Each scene shows the same named points in several views. A view is turned or mirrored, and shifted as a whole, has a little noise and may leave points out.

Scene 1
View 1
Virod: [ -3 -31   6  14   9   3   3  28   7  35  26 -48  37   3  56]
zezi: [ -3 -27  -2  14  10   3  34  17  21  52  32 -47  44 -10  58]
rud: [ -8 -29   1  11   5   0  39  23  29  55  31 -49  46 -21  65]
Sek: [ -5 -39  16 -21 -20 -17  -2  25  20 -12 -34 -12 -11  -1  14]
fumip: [ -3 -31   7  -3   0  -3  10  13  11   9  -6 -25   8   4  20]
lakof: [ -3  -9   4 -21  -7  -4  70 -37  36  14 -21   5 -20 -18 -30]
nabo: [ -3 -14   0   6  15  11  36 -11  13  31  17 -30  25   2  16]
Peli: [  0 -23   7 -12  -2  -2  26  -9  18   5 -16 -11  -8   0  -4]
dinob: [ -7 -19   9 -27 -12 -12  49 -22  30  -1 -36   6 -25 -11 -24]
rol: [  0 -40  13   1   2   0 -33  34  -6  -8  -9 -33  12  24  34]
Boduk: [  0 -17   7 -10   1   0  31 -18  16   6 -14 -11  -9   2 -12]
gosib: [ -3 -33   9  -2   0  -4  -1  26  11  11  -3 -30  15   7  31]
taz: [ -9 -18  12 -32 -21 -16  53 -23  36  -7 -40  12 -30 -17 -26]
View 2
lakof: [-28 -32 -11  -7  -1 -44  -5 -54  23 -11  -9  14   0  37 -44]
nabo: [-23   6  21 -35  13 -15 -23   0 -11   2 -29   6  29   0 -44]
fumip: [ -8   2  18 -12   7 -14 -46   1  -9   0 -52 -24   8  14 -35]
dinob: [-17 -36 -10   8  -6 -42 -22 -46  22 -13 -24 -12  -9  39 -38]
rol: [  8   5  28  -3  -5  -8 -65  28 -15  -3 -71 -57   5  -1 -23]
Peli: [-14 -17  12  -5  -6 -26 -36  -7   2 -10 -38 -25   5   5 -35]
Virod: [ -8  30  39 -29  24   4 -52  26 -31  13 -60  -7  28   4 -35]
Boduk: [-17 -35   4  -4 -19 -42 -22 -21  18 -16 -22 -27  -2   6 -34]
rud: [-15  46  34 -36  45   8 -42   8 -38  15 -57  25  39  21 -46]
zezi: [-17  39  37 -40  36   5 -41  15 -35  14 -49  18  40   9 -46]
taz: [-13 -24 -13  14   8 -32 -27 -52  13  -9 -37  -9 -12  57 -39]
Sek: [  3  -9   5  15   0 -15 -55 -14  -1  -7 -63 -43 -13  43 -30]
View 3
fumip: [-42   0  16 -22 -17 -18 -11 -21 -28 -38   0 -21  -5  10  -2]
rud: [-53   2  19 -67 -27 -14 -14 -23  23 -10  61 -20 -25  21  -5]
Boduk: [ -5  -2   8   5 -26 -17   6 -20 -35 -53  -4 -13  -1  10  20]
nabo: [-15  10   9 -30 -17 -17 -15 -25   4 -35  31  -9 -18   3  21]
dinob: [ -3 -14   3  21 -42 -13  38 -23 -50 -64 -10 -20   1  25  22]
taz: [ -1 -21   7  23 -46 -10  54 -23 -56 -70 -11 -27   3  33  22]
rol: [-66  13  27 -27   4 -23 -42 -14 -34 -36 -23 -17   3   0 -25]
gosib: [-57   4  19 -30 -12 -20 -21 -20 -21 -31   3 -20  -6  10 -11]
lakof: [ 28 -18  -7  13 -56 -13  54 -30 -23 -61  27 -21 -12  28  44]
Peli: [-21   6  12  -3 -16 -17  -8 -21 -38 -53 -10 -15   1   5   8]
View 4
gosib: [ 14  36   2 -26 -28   6   1   8   9  29   1 -16  19 -17   4]
dinob: [ -8 -34  63  28  14  18  21 -14  15 -17 -64   3  16  -7   7]
Boduk: [  0  -8  45  13  -6   2   1   2  16  -6 -57  -2  20  -5   8]
lakof: [ -9 -23  71  27  25   4  -1  -8   3 -29 -76  -1   7  -6  14]
rud: [ 11  68  18 -32  12  -4 -24  -3 -26   6   9 -42 -10 -28  11]
Peli: [  5  -3  31   4 -18   5   7   6  21   6 -46   1  25  -7   6]
zezi: [ 10  65  14 -30  -1 -10 -26   5 -20   8  -1 -37  -2 -24  11]
taz: [-12 -40  67  32  20  22  29 -21  10 -20 -61   3  17 -10   6]
Sek: [  3 -18  23  -1 -12  31  38 -13  22  18 -17   1  26 -16  -3]
rol: [ 14  11  -3 -22 -47  18  17  14  31  38  -5  -5  28 -11  -2]
Virod: [ 16  54   0 -32 -19  -3 -16   7  -1  22   4 -25   9 -19   7]

Which points are out of place in each view (at most two, in the order of its rows)? Write none if all are in place.
view 1: Peli
view 2: Boduk, taz
view 3: lakof
view 4: gosib
